Each row is a point on a tangle of strands that fork, close into loops and nearly touch. The rows are in no order.
Two points are linked if the straight distance between their rows is under 140. Some points are linked to none.
k918: [-15  29 -26  89  23  23 -15 -14 -40 -39 -21  17 -11  10   0  31 -22  18
  -9 -15   1 -26   7  19  44 -30  -3   3  30  37  16  -3 -20 -33  14  -9
  84  72]
k63: [ 40 -32  -7  49  25 -26  16 -39 -32  13  -1  -3  -5 -26  -6   1  -8 -38
   4  -2 -43  11 -13 -54  38  -5   1  24  13  32  -9 -49  -9  10 -44 -40
 -44  49]
k699: [ -8 -18   9  25  38  58 -42  30  -9  12 -41  26  27  34  17 -17  10   1
  31  -5  13  -7  -9  36  23  -1 -30 -31 -15 -61  -7  25  16  -5  32  61
  34  47]
k612: [  9 -55  29  16  15  -3 -30  -5 -10  -6  31  48  48  54   1 -22  35  -3
   3  47 -17   1  -2 -30   8 -18 -51  12  21  -1   0   7  32 -50   9   2
 -51 -80]
k459: [ -7  39  31  -4 -26 -14  -8 -48 -12  36  14  36  15 -24  24 -24  38 -62
  -4  18  -8  43  11  10  10  30   8 -40  -2 -13  51  15  42  42  -5  63
 -46 -60]
k304: [-14  53  -7 -17 -37  10  56 -11  26 -32   9 -37  38  19  56 -15  -4  19
  -6   4  14   1   3   6 -74  23  14 -11  -3 -32 -22 -31  33  23  46 -14
  -1  -9]
k551: [ 28   7 -51  15 -28 -11  48 -13   4 -26 -45 -17 -24 -20  12  10 -14  49
  -8 -18 -35  -2 -15  11  20  15  35  39  19  45 -30 -13 -23 -11   4 -44
  46  24]
k542: [ 38 -60  30  38  22  57   2  34 -23 -11 -53 -31 -28 -19 -36   7  33  23
  16 -25  -9  20   7  35  43 -11  -7   1 -53 -33 -28  59 -14 -15  -8  27
  32  65]
k248: [ -1  37 -41 -29 -48 -40  43  15 -24  31 -54  39  45  12  25  -1  -2   6
  23  12  25 -29  13  39 -52   8   0 -61   6 -42  -5 -16  20   0  74  39
  15   0]
k788: [-27 -18   6   0 -18  69 -43 -45  21 -23  41  22  15   9  32 -16  15  32
 -30   6  20 -12 -25  -9  -6  -8  18 -19  33 -15   5 -64   5  -7  -6  -3
 -25  -6]
k810: [-39  62  31 -48 -10 -38  16  12  49  31  15  -9   2  22  33 -32  34 -37
  12  41  41  25  35  -7 -57  35  33  -6 -30  -2  11  51  36  42   2  14
 -23 -23]
k359: [-49  45 -26 -22  -8 -45  36  27  65  21  18  30 -14  25  -2 -49  -1  25
  18  -9  21 -11  43 -15 -43 -31  28  21 -11  58   8  26  -6  12   1 -12
  31 -29]
k250: [ -5 -31  23   2  43  21 -26  42 -31  14 -19  23  45  67  -9 -11  -9   4
  36 -18 -10 -13   6  12  13 -13 -50  -7  17 -44 -16  29   8  -9  48  19
  32  21]
k72: [ 20  50  40 -21 -24 -22  10 -38  -8  18  -6 -12 -20 -19  39 -13  40 -27
 -23  41 -18  36 -10  22 -30  99  56  -5 -28 -18  23  20  13  38 -26  20
 -59   1]
k631: [ 24 -54   9  -3  22  29 -12  40 -11   7 -23  -8   5  30 -18 -15  -7  36
  25 -51 -13   8   9  43  10 -34 -18   8   6 -28  -6  41 -32   4  30  10
  40  14]
k92: [-38  47 -13 -48 -48  18   2  17   8  13  -1 -33 -43  -7  -3   4 -37 -23
  48   9  25  22  11  26 -17  24  30 -22 -64 -17   6 -12  41  55  49  31
  -7  24]
k122: [ 10   8 -20 -27 -22 -32  42  14 -61  39 -53  46  41  33   8  -9  14   6
  42 -11   1 -16  16  45 -17  -9 -29 -64   7 -67  17  19   5   8  84  54
  22  -9]
k809: [-12  -6  -4  -4   5   2 -27 -39  27 -40  49 -72 -65 -44 -18  32 -15  32
 -23  26 -18 -18 -58  -6  41  -9  19   3 -22  24 -22 -35 -10   7 -40 -58
   1  43]
k381: [  3 -24  24   4  11 -24  -8   6 -23  27  -8  44  47  45  12 -21  30 -21
  39  42 -15   5  18 -24  -3 -13 -42   0   1 -16  -1  19  55 -29  43  20
 -26 -67]
k906: [ 24  34   6 -28 -30  12  12 -35  16  -1 -25 -25  -9   0  50 -10  34  13
 -14  39 -17  38 -38  41 -37  85  66 -18 -37 -37  -9  -7  12  16  17  -4
 -36  37]
k818: [  0  39  23 -16 -15  18   3   0   9 -11  19 -50 -17  12  25  22  -2  -3
 -14  59 -12   4 -23   5 -43  83  25  -1 -51 -24 -34 -16  30  23  15 -28
 -54  39]
k326: [ 17  -6 -33  41   3 -11  11  39 -39 -20 -23   8 -20   5 -24  19 -42  43
  16 -55  -9 -18  25  24  18 -11 -23  22  39  30 -22  17 -20  -6  24 -22
  60  10]
k156: [ 35 -24 -21 -18  -9 -50  62  44  29   6   1 -25 -43 -17 -18  -9  -7  13
  -4 -59 -25  14  33 -10 -14   1 -35  51 -14  36   0  49  -2  -4 -41  -7
  19 -63]
k561: [ -1  38   4  24  16  19 -15 -27  -8 -56  15  -5  25  15  35  21 -17  23
 -32  18 -13 -40 -25 -19   2  26 -27  12  69  12 -13 -18   3   0   2 -30
  14   6]
k563: [ 32 -14 -32 -17 -53 -40  60  36  41 -14 -16 -25 -28 -67 -23  -6  -8  37
  10 -61 -11   9  26   6  -7   1  -3  26 -28  33 -12  38  11 -17   4 -18
  29 -51]
k589: [-20 -10  45   8  27 -12 -18   4  13  -4  53  34  22  55   1 -10  14 -11
 -12  39  -7 -19 -10 -49  -1  -7 -56  27  27  18  21  11  -4 -42 -16 -30
 -38 -54]
k672: [ 19  -3 -12  17  20 -26  29  18  -5   9  22   0 -21  -4 -38   5 -52 -12
   9 -42 -10  -7  34 -46  18 -16 -41  41  27  37  19 -21  -3  11 -22 -22
   9 -21]
k654: [ -1   0  17   9   4  56 -26 -46   1 -13  13  -3   8  -9  34   1  15  30
 -17   8 -13  14 -46   3   3  34  28   1  14 -26 -34 -54  13   2 -16 -14
 -31  43]
k141: [ -8  51   6   5  19   0  39   3  19 -54   8 -12  31  30  42   3  -8  32
 -19  15   6 -45  -7 -27 -47  23 -44  27  44   6 -21   1   4  20  12 -34
  22 -24]
k311: [ 17   7 -15  29  -5  17  14 -41  -7 -24 -30  18  77  11  46   4  21   6
  -9  34 -10 -12 -23   4 -12  13  -9 -10  38 -37 -24 -54  27 -48  34   0
  -3  -1]
k831: [ 24 -41   6  75  32   7   8 -57 -35  -6 -15 -17 -37 -24 -20  16   2   0
 -26 -20 -16   9 -17 -49  62 -56 -11  13  17  35 -15 -36 -23  12 -43 -41
   6  77]
k350: [-16  -2   1  53  -2  36 -16 -18  -5   9 -25  44  26   2  -4  -7  22 -20
 -11  36  10  10   2   7  25  23  40   6 -24 -14  -1 -42  21 -53   5  -4
 -10  46]
k729: [  7 -13  18  41  21  -2  -1 -19 -44  37 -30  34  31   9 -20   9  36 -55
  -3  18 -17  45  32  -5  31  32  29   3 -31 -12   9 -15   9 -35 -17  13
 -36  22]
k592: [  3  16 -45 -21  -7  -2  14  23  30 -64   8 -27 -45 -22  10  29 -11  67
 -20   3 -32 -40 -37  42  22  -4 -14  -3   6  47  10  83 -35 -23  25 -17
  99 -12]
k215: [-54  18  29 -32 -21  -4 -35 -10  75  15  93   3   5   7  -7 -27  -2 -30
  -8  25  29   9   5 -37 -25 -37  28   6  -9  41   6 -21  17   7 -31  -5
 -61 -46]
k879: [ 37   9 -34   9 -11 -13  49 -28 -14   7 -47  10  10  -6  16  -5   5  -3
  -6 -13 -34  27   4  -5  12  38  36  31  20  18 -12 -44  -3 -15  -2 -28
  -4  28]
k179: [ -3 -23   6  38  43  11 -40 -22  -9 -51  -5 -62 -52 -54 -29  37 -16  29
 -28   6 -20 -32 -53  -4  63 -23   4  14  -8  10 -40  10 -10  14 -53 -35
  35  79]
k833: [ 22 -63  18  54  23  49   4   1 -11 -44 -46 -43 -45 -31 -25   1  22  44
 -26 -29 -17  12 -16  28  60 -40   5   6 -17  -1 -32  48 -25 -31 -51  -5
  50  70]
k718: [ 11 -30   2 -68 -29 -61  30  40  15  58 -11   7   8  10   9 -66  20  20
  39 -12  17 -21   0  32 -49 -89  51 -35  30 -33  10  53 -47   9  22  28
  19  -3]
k582: [  6 -25  33  39  35  34 -16 -19 -41   9   8   2   9 -13 -28  15 -15 -21
  14 -57   1   4  20 -35  38 -32 -45  16  38 -17  -3 -35  15  22   5  -3
  10  12]
k161: [-31 -23  10  67  14  62 -54 -21  -1  -6  15  53  24   0 -17 -16  26 -11
  -6  24  26  -5  -9 -18  41 -37   2 -14  -5  -9  10 -40  22 -58   2  -5
  -3  25]
k94: [ -4  40  26   6 -13   6 -10  -9   6 -36  45 -30   4   7  28  25  -6   5
 -24  58 -13 -23 -40 -27 -34  54  -7  22 -14   5 -46 -31  13   7  -8 -59
 -48  33]
k288: [-10  27  14 -14   4   9  22  -6  46 -30  40 -19   0   3  35 -20   1  26
 -11 -21  15 -26  -2 -40 -40  -7 -46  33  34   2  -8 -26   7  38 -18 -16
  -8 -39]
k817: [ 13   8  38 -35  -3 -27  13 -23   5  37  19   7 -10 -10  27 -22  27 -47
 -15 -29  -6  48  37   4 -16  20   1 -17  13 -13  53  23  25  49 -49  69
 -54 -63]
k155: [ 18  31  25 -21  21 -66 -14  -4   0  28  27 -39 -12 -32  -6  25   3 -54
  -1  30   2  -6  -5 -26 -17  51   4   7 -70  -9  -2 -19  -4  28 -51  10
 -89 -10]
k513: [ 55 -51  14  21  29 -25  19   3 -55  37  -4 -38 -12  -6 -26   2   7 -59
  -5 -53 -44  54  29  -9  24   2  -9  17 -37   4  18 -14  -9   8 -51  14
 -38  19]
k797: [  0  30  44   7  16 -15 -12  -6  11 -26  49 -39   2 -13   6  23 -40 -10
  -9   5  17 -46 -16 -62 -15 -11 -75  33  31  12 -17 -37  11  36 -23 -30
 -46 -22]
k188: [-27  26 -11   0 -40  27  -7 -35  27   6  31  18  39 -16  15 -21  20 -53
   0  18  11  45  16   7  -9  12  71 -18 -19   8  16 -54  41   0  15  21
 -42 -19]
k193: [-37  10 -12 -20 -18  19 -34  -7  27  30 -12  34  19  -2 -12 -26  19 -21
  18  17  25  28  20  27 -12   5  59 -24  -7 -12  37 -15  17  -1  30  33
  -1  -5]
k149: [  3 -14   2  10  28 -36 -40 -27  11   2  69 -34 -21 -37 -23  14 -38 -53
 -12   2  33 -31 -32 -45  10 -30  -5   9 -36  40   8 -44 -56  -1 -38 -25
 -58 -10]
k843: [ 22 -69   6 -51   1  19  -1  -6   3  34 -10 -11 -18  16  -6 -24  16   6
 -20 -59   8  61  28  24  -2 -25  20  -5  12 -12  33  44 -31   8 -41  32
 -22 -53]
k637: [ 15  27  17  21  18  -2   5 -12 -15 -54  -2 -35  -9   1  19  34 -15  36
 -34  37 -38 -30 -39 -21   6  49  -8  38  32  19 -29 -13  -6  11 -32 -57
  -3  32]
k619: [ -2  -8  22  59  41  54 -25   0  -9 -27 -50 -11  -2  -6  18  12  15   9
  -9  22 -11  -8 -30   3  40  18  18   0 -10 -17 -50  -6   5  -5 -31  -2
  15 111]
k916: [ -6  10   4  30 -14  34   1 -23 -57  -4 -37  37  18  -4  22  16   8 -24
  32   7   0  -4  -7 -12  38  25 -24 -32 -10 -61 -19 -33  47  14  49  45
  10  10]
k925: [-26   4 -18  47 -47  25 -29 -24   1 -39  31  41  41 -17 -10   2  -9 -43
  15  38  15  -5 -16 -37  37 -30   7   9 -23  25 -11 -61  57 -32  56 -18
 -32  -6]
k622: [ 16 -15  35  39  35  65  -7  21 -30   3 -36   1   3  10  -5  -5  26  -1
  10  -3   5  14  -2  26  29  23   4 -10 -29 -63 -11  17   4 -18  -1  36
   9  80]
k430: [-19  26  -3 -21  10  15 -12 -21  33 -48  77 -37 -64  -1   4  20 -14  41
 -36  30  -5 -17 -37  -8   0  16  -1   7  -1  37  15 -15 -28   5 -28 -43
   6  -4]
k920: [ 16 -43 -23  -2   8  29  15 -49 -11 -25   6  -4 -64   1   9  18  10  46
 -72  -5 -24  16 -33 -16  49  -5  20  13  31  33  18   1 -46 -10 -69 -33
  13  11]
k67: [-43  36 -55  -3 -54   4  23 -20  32 -17   1  13  76  21  31 -20   4  -6
  18  29  19  -8  14  12 -37 -16  19 -31 -14   0 -11 -58  56 -30  83   8
  -9 -21]
k57: [ 13 -36 -41  10 -31  20   3  17  25 -60 -30 -22 -16 -49   0  29  13  71
 -18 -19 -45 -32 -46  51  43 -21  -2   6   6  25 -13  75 -40 -44   7 -21
  92  -3]
k170: [  1   8  18 -10  34 -51 -11  26  15   8  26 -34 -10  -1 -36  32 -19 -33
   4  32   3 -17   2 -36 -24  34 -11  37 -39   0  -7   3 -24   4 -44 -19
 -46  -9]
k562: [ 47  14 -14 -30 -36 -16  59  49 -23   8 -63  -6  -9  -5   5  14  -6  24
  25 -20  -2  19  28  38 -31  54   2  10 -14  -5 -15  41 -14  -2  19   6
  23 -18]
k510: [-16  15  -2  -8 -24   8   1   1 -60  29 -44  53  14  27  11 -10  -4 -18
  53   4   1  -4  16   8  19   3 -48 -53  -6 -52   5   4  45  24  73  59
  19 -15]
k577: [ 24  11  -1 -16  24  -7  38  28 -14  -6 -45  11  53  46  29   0   8  24
 -14  19   0 -11  -2  20 -49  43 -38   5  32 -47 -25  21 -16 -20  27  -5
  16   0]
k527: [ -2  22  28 -28  28 -26  31  30  13  19 -16  28  37  43  21 -18  33   1
 -11  25   8  -1  22  -7 -61  49 -19   6  -4 -18   2  37   2 -20  -3 -10
 -10 -37]
k713: [ 17  -7  32  25  25 -21 -46 -35 -26  -9  35 -29   5 -42  -9  24 -34 -51
   4  12  19 -44 -31 -50  18  -8 -17  11 -26  10 -28 -56 -22   8 -14 -31
 -63  36]
k289: [-13 -16  31  39  58  27 -72  -1 -20 -28  27 -47 -22 -29 -26  36 -37   1
   4  14  20 -38 -27 -17  33 -15 -28  11  -4  -6 -23  -8 -10  16 -37  -9
  13  61]
k446: [  0  12  30  -1  23 -19 -31  -2 -46   1   3 -33   2 -23 -22  49 -42 -58
  33  18  20 -33 -15 -45  16  21 -22  -2 -47 -18 -32 -42   2  34   6   4
 -50  37]
k855: [-20  42   3 -25 -28 -32  -1 -29  12  37 -17  43  48  -4  22 -33  30 -53
  13  27  16  24  39  26 -16   7  50 -54   5  -3  43  16  46  16  33  58
 -11 -51]
k338: [-11 -71  -1 -14  10  22 -41   0  15  37   4 -21 -63 -37 -60  -2   3  -5
 -30 -27  29  50  12  12  32 -17  39   1 -39  -3  24  31 -24 -27 -64   2
   6  -7]
k125: [-16   6 -26  35  34  38 -19 -33  -1 -45  -6  29  18  25  15  21   1  33
 -34  10   3 -25 -27  37  27 -29  -4 -14  54   9  35  -9 -49 -40   3  -2
  71  31]
k310: [  2 -20 -21  -8  18  36  -1 -22   9 -33   1   9 -20  17  14   9   2  50
 -46  -8   0 -14 -16  20  18 -11  -2   1  51   4  23  -6 -64 -22 -22 -12
  40  -9]
k505: [ 12 -31 -26  11   6 -38  26  16 -18  22 -11  36  47  48 -10 -36   4  24
  12 -44 -21 -14  41  12 -23 -50 -29  -9  52   0  11  -4 -18 -21  38   4
  32 -26]
k892: [  3 -67   9   5  23  13 -36 -21 -16  26  39  -9 -43  -6 -41   7  -2 -18
 -46 -21   7  37   3 -20  21 -12  11  12 -13   5  21  -9 -42 -16 -78 -14
 -32  -6]
k602: [-29  18  24 -13  29   2 -16  -9  21 -12  73  45 -25  56  13  -3  12  12
 -34  41  14 -39 -20 -49  -1 -26 -47   2  43  46  32  13 -30 -19 -20 -32
   1 -41]
k98: [  2  -3  -8 -32 -19  16  -5  -3  34 -12   2 -30 -36 -41 -22   7  -7  22
   0  -2   6  24  -8   2  13  21  37  21 -25  -6   1 -23  10   9 -19 -14
  -4   5]
k458: [-35  33  15 -27 -24  -1 -20   0 -10  35 -14  -5 -60 -32 -19   7 -18 -45
  37  23  21  14   8  25  20  32  20 -23 -71 -33  40  11  11  68   7  35
 -24  19]
k62: [-31  58  29 -28  -8 -45  16  14  22  20 -16  31  50  38  60 -34  49 -33
   2  67  36   2  16  -9 -71  47  -1 -18 -32 -22   1  53  42  10  15  14
 -18 -41]
k27: [ 11  -8  13 -17  25 -14 -18  14 -22  41 -10 -18 -40 -27 -49  16   6 -49
  27  -2  10  29   9   8  18  21  17   8 -63 -25  23  15  -2  22 -11  29
 -28   9]
k787: [-11  -2   7  28  45  10 -46  38 -34 -20 -12 -43  -6 -24 -37  57 -67 -21
  28  19  24 -36 -12 -23  26   8 -25  -4 -36 -12 -49 -15  -3  23  -7 -12
   5  67]
k496: [-30 -24  27 -44 -18  22 -54 -24  28  45  65  28  -6   5  11 -16   8 -31
 -38 -10  29  18  11 -32 -25 -14  35 -10  19   8  20 -11  19  19 -53  27
 -64 -63]
k571: [-30  28 -27 -18  11 -20  24  39  38 -21  13  12 -17  23   1 -19 -21  55
  13  -4  15 -48  14  10 -26 -29  -6   8  30  35  -1  19 -34  -4  20 -26
  58 -18]
k367: [ -1  31 -33 -40 -51  12  14  52 -10  -2 -32 -22 -49 -17 -12  26 -48   7
  49  -9   7  11   5  27  -1  33  20 -19 -62  -2 -33   2  27  31  39  25
  35  40]
k587: [ -5 -41 -22  -2   5   1  -7 -30   2  18  -7  54  64  27  -4 -31  17   2
  14  -7   3  -2  10   2  -6 -54 -14 -25  46 -28  21 -27  19 -40  43  20
  14 -35]
k464: [ 23  20  36 -29 -30 -12 -27 -60   3  28  26 -17 -39 -43   9   6  39 -14
 -21  19 -24  33 -32  15 -21  68  53  -9 -23 -21  -6 -24   6  41 -48  15
 -83  28]
k325: [-34  38  26 -73  -8 -31   2  24  76  35  13 -28 -27  -3  -4 -26  11  -4
   4  14  34  40  31   8 -50  -2  42   8 -31  16  14  40  25  34 -21  13
 -14 -37]
k374: [ 29  16 -16 -48 -34 -55  61  18  13  29 -50  -9  28 -18  14 -29  38   5
  12   2  31  13  17  47 -75   3  37 -35  19 -36  43  60 -36  21  24  27
   0 -21]
k86: [ 24 -12  27   1 -17  17 -31 -61   7  11  30 -12 -26 -32  13  11  34  23
 -24   7 -29  12 -37 -19 -11  29  33   2  -2  -6 -49 -54  -3  19 -57 -17
 -77  54]
k274: [-19  29 -22  26 -54  -1  12 -16  32 -17  45  35  51 -14  11  -9   5 -57
 -13  33   1  16   0 -32   3   4  35  15 -27  53   1 -53  42 -26  18  -8
 -58 -33]
k440: [-43 -15  13  21 -15  38 -72   0  30  -1  52  49  29 -10 -20 -15   9 -45
  18  42  30   3 -19 -28  20 -35  14   1 -36   3   6 -31  41 -27  26   7
 -33  -1]
k379: [-21   8 -22   6   3  10 -23  -3   7 -37 -26   8  85  17  43   1  -1  25
   1  44   2 -55 -25  14 -23 -17 -35 -29  51 -42 -31  -8  33 -16  56  10
  26 -12]
k558: [-40  14   7 -44  22  -6 -15   5  53  -4  66   4 -64  29 -23  -3  -1  23
 -38  23  10 -16 -21 -24  -7 -17  -3  19  -7  49  35  22 -43  -2 -41 -24
  14 -31]
k782: [ -3  37  20 -38  -8 -42  21   3  64  24  37 -59 -19 -37  19  -6  22 -39
 -15   0  20  44  39 -10 -47  32  37  15 -38  23  17   8  24  47 -66  19
 -53 -44]
k976: [ 13 -59  29  22  37  -9 -31  -5 -40  45  46  -8   5  18 -49   0   2 -61
 -17 -46 -13  54  22 -18  22 -22  -6   9 -23  10  44 -17 -14  -2 -53  10
 -50 -16]
k986: [ 38 -14 -30   7  -3 -23  45 -41   1 -41 -11 -28 -53 -26   0  24  11  57
 -39  -8 -54  10 -43  -5  61  -2   6  20  42  57  -7   9 -36 -11 -47 -54
  43   7]
k225: [ 34  14 -23 -36 -23 -14  52  -7  25   6 -42 -13  31 -16  26 -21  28  17
 -27  -3  11  24  -3  40 -64  25  52  -8  19 -25  26  -5 -31 -11   3   3
   5 -11]
k603: [ 10  19 -49  34 -30  -3  41 -34 -11  10 -73  29  50  10  33   1  14   4
 -14   5 -15  -5  -8  29  -9  20  39  -5  17  -9 -25 -62   3 -32  34  -2
  11  41]
k474: [ 24 -30   6 -59 -13 -14  20   4  26  39   3 -32 -51 -27  12 -13   0 -17
 -19 -67  13  63  36   2 -15 -15   8   8  10  -5  40  39   7  38 -59  69
 -36 -77]
k11: [ 13 -45 -19 -15  30   6 -11  62  12 -13 -17  -1   3  36  -8 -25 -12  55
  10 -19 -18 -40 -16  58   1 -57 -26  -2  50   0 -10  75 -64  -3  18   6
  70   4]
k404: [-32  40 -51  11 -17  14  -8  40 -25 -32 -48  13  43  25  17  24 -52  20
  20 -19   6 -39   8   7 -19   4 -19 -21  33  19 -60 -19  15  -4  42   8
  51  17]
k76: [ 31   6 -15 -42 -69  -4  36  61 -29  -5 -65 -25 -42 -44   0  35 -15  26
  41 -18  -4   7  -2  45  -9  49  -6 -20 -45   1 -40  58   5  14  32  19
  31  -2]
k395: [-23   7 -38  12  42  12 -34  39  18 -25 -16   8  27  50  20 -15 -31  47
  13   5 -13 -60 -23  45  -5 -43 -18 -15  52   3  -1  45 -35   7  20  14
  80  32]
k89: [ 23 -36  -4 -10  -4 -39  35  29 -40  40 -27  19  55  53 -14 -35  25   3
  28 -57 -20  24  54  53 -21 -18 -12 -10   9 -13  29  33 -31 -14  42  22
   5 -14]
k118: [ 23  11   1 -14  -7  -9  39  26 -42  35 -42   7 -30  -1 -21  18  -8 -19
  37 -17 -11  23  28   5   4  59   3  13 -34 -25   2  22   9  18   3  15
 -16   6]
k44: [ 40   8  -7 -30 -21 -64  61  26 -25  48 -40  19  29  17   3 -36  32 -24
  34 -32   6  24  52  52 -43   0  22 -35  10  -6  47  72 -28  25  32  44
  -9 -38]
k894: [-19  -4  20 -35  37  -2 -23  61   9  16   5  -1 -18  14 -26   9 -29  -4
  25  28   4  -4  11  -6 -15  32 -24  31 -22 -12 -13  26  -8   7   3 -10
  -4   0]
k199: [ 14  -4  20  52  16  42  -4 -40 -45 -15 -37  16  30 -10  12  14   2 -26
  19 -18  -6  -3   3 -29  40  -3 -20   6  30 -34 -34 -52  42   4  22   2
   2  34]
k544: [-32  73  16 -28 -40  17  42   8  11  -8  14 -15  30  37  56  -6   5 -11
  27  19  38  -9   4 -30 -64  23 -25 -20 -26 -19 -39  -6  61  43  53  -9
 -18 -19]
k132: [  3   3  17 103  43  26   1 -41 -59 -28   4   0 -24 -16 -19  21 -14  -2
 -22 -19  -1 -10  -3 -26  67 -63 -10   7  32  46  19 -16 -18  -7 -26 -36
  44  76]
k880: [  8   5 -39  -1 -25  38 -10  57 -26  -1 -59  13 -21  -3   6  10 -26  13
  51 -31  20   4   9  45   5  13   6 -35 -28 -26 -31  17  11  27  44  54
  48  50]
k254: [ 28   4   8 -39  -5   7  31 -18   6   9 -18  -5   6  -7  29 -17  29   3
   1 -19   3  21  -1  14 -29  29  13 -13  28 -51  23  -6  -4  13  -2  18
 -24 -27]
k595: [ 13 -52  -5 -27 -62   3  14  24  49 -27 -12  -8 -24 -71 -12  17  10  47
 -20 -36 -36   3 -36  38  36   3   6   1 -26  18 -15  51 -17 -58  -4 -36
  48 -13]
k907: [ -2  57  51 -22   5 -53 -13   4  29  33  56 -19  -6 -27   9   7  14 -72
  -2  22  15  12  15 -20 -35  33  10  -1 -47   1  18   9  29  55 -48  36
 -91 -38]
k588: [  1 -67  26 -19  24  29 -25   4 -13  45   5   4 -17  44 -35 -31   9  10
   2 -55  10  38  19   9  15 -58  -9   6   2 -15  20  20 -34  11  -1  20
   8 -14]
k342: [ 11 -74   1  -6 -27  15  -4  19  17  -1 -19 -19 -48 -57 -51   5  18  30
  -7 -36  -9  40  -7  25  45  -6  25   9 -33  -2  11  41 -26 -50 -27 -19
  29   2]
k808: [ 29 -41  16  65  23 -25  -7 -46 -41  19  33  24  27  -3 -14   3  20 -61
 -27  23 -40  19 -14 -43  37   6 -12  24  -2  28   8 -37 -15 -35 -51 -33
 -70  21]
k301: [  9 -20   3  39  -6   5 -16 -18 -41  19 -14  49  53   8 -20  -7  35 -53
  22  24 -13  39  27 -13  33  11  -2  -4 -29 -12  13  -8  51 -38  23  20
 -49 -38]
k929: [ -5   3  -1  33  12   1   6  -3 -16  -9   5  20  14   6 -15   0 -50 -12
  31 -36   2 -19  37 -42  22 -22 -40  24  56  16   3 -41  25  11  28 -11
  17 -20]
k453: [-30  22 -19 -12  17  14 -22  46  39 -12  11  -3 -25  15 -21   3 -47  33
  18  23  -4 -24   1  -1   0   4  -4  25  -3  20 -12   6 -13   1  17 -26
  33  20]
k90: [ 24 -37   1 -42 -10 -41  28  24  47  32   4 -46 -48 -33 -13  -6   4   2
 -38 -52 -12  43  20 -10  -4 -18 -21  29  -9  14  26  45   2   0 -79  24
 -27 -80]
k884: [  14  -55   -6  -41   -2  -33   26   30   -6   44    0   16   29   46
  -17  -51    9   40   15  -42  -13  -21    5   28  -25 -101    3  -22
   60  -22   13   20  -45    4   29   10   29   -8]
k298: [-37  -1 -26  25  25  -3 -44  19  -2  -8 -22  35  68  46  27 -13 -28  23
  17  29   0 -75 -20  25   7 -54 -40 -32  49  -4 -23   8  11 -34  54  14
  56  16]
k54: [ 38 -43 -29  38   1 -31  19  25 -35   1   2 -16 -45 -11 -62  12 -35  16
  11 -68 -23   9  34 -11  40 -20 -21  37   6  45  12  11 -24 -12   0 -29
  40  -8]
k767: [-12   2   3  25  31   5 -41 -33  -2 -10  74   5 -34 -18 -31  32 -31 -21
 -24  27  13 -30 -28 -44  36 -29 -13   8  -5  48  41 -26 -54  -6 -31 -46
 -12  13]
k567: [  8 -14  -7   5  49 -17 -22 -11 -16 -12  50 -17 -76 -15 -50  41 -17  -3
 -22  10  -7 -15 -17 -25  46 -22 -25  14  -2  43  52  10 -50 -11 -44 -39
  37  -1]
k297: [  0  25 -72  21 -23  13  -5  49 -20 -46 -57 -22   4  -9   6  25 -45  48
  13 -43  -2 -47   5  47  -6 -12  -2  -2  33  22 -51  11  -7   6  33   3
  76  26]
k442: [-66  40  -9 -14  -9 -13  -5   9  63  10  59  28   3  26 -14 -33 -14 -15
   0  14  20  -3  20 -28 -29 -35  28  18 -12  57  15 -11  10  -1   7 -19
  -2 -34]
k765: [-39  37 -10   4 -17   5 -14  27 -12  -5  -8  32  25  14  -7  -1 -47 -13
  44  -5  15 -30  24 -29 -14 -23 -26  -8  16   8 -32 -38  46   0  56   0
  21 -16]
k466: [-10  55 -56 -12 -46 -17  68   0   6  -9 -31   1  72   4  33   5  -1  18
  -2  18  25 -20   8  17 -80   2   2 -46   8 -37 -19 -40  28  -6  73   4
  15  -3]
k284: [ 11   1 -12  -8  22   0  -7  10  -8 -50  25 -16 -71 -10 -25  44 -18  48
 -19  -6 -17 -23 -22   6  43 -15 -27  10  26  47  31  58 -34 -11 -10 -22
  83  -4]
k804: [-10 -27  -1  -2  -6  37 -14 -40   3  -2  29  38  32   3  15 -19  16  -2
 -25  -7  19   5   2 -36   3 -35 -14 -15  44  -3  15 -48   9 -25 -11   2
 -23 -54]

How many points has the smallest loop of links through each point below? Write none if it is on no loop.
k929 | 7
k92 | 7
k916 | none
k976 | none

A piece is all that can be reached along the links. How many separate loops has the piece of each point below (a circle has one, a figure eight two, a Y none), and how many tips (points with one link)?
k89 | loops 0, tips 3
k920 | loops 0, tips 5
k453 | loops 0, tips 2
k544 | loops 1, tips 2
k458 | loops 1, tips 1

A fork is a point with three links, a tip a point with one. Leave the first point through the second and follow the links. Name the first fork or tip that comes.
k906; k72 | k505
k558; k430 | k513
k907; k155 | k496
k551; k986 | k808
k767; k149 | k474
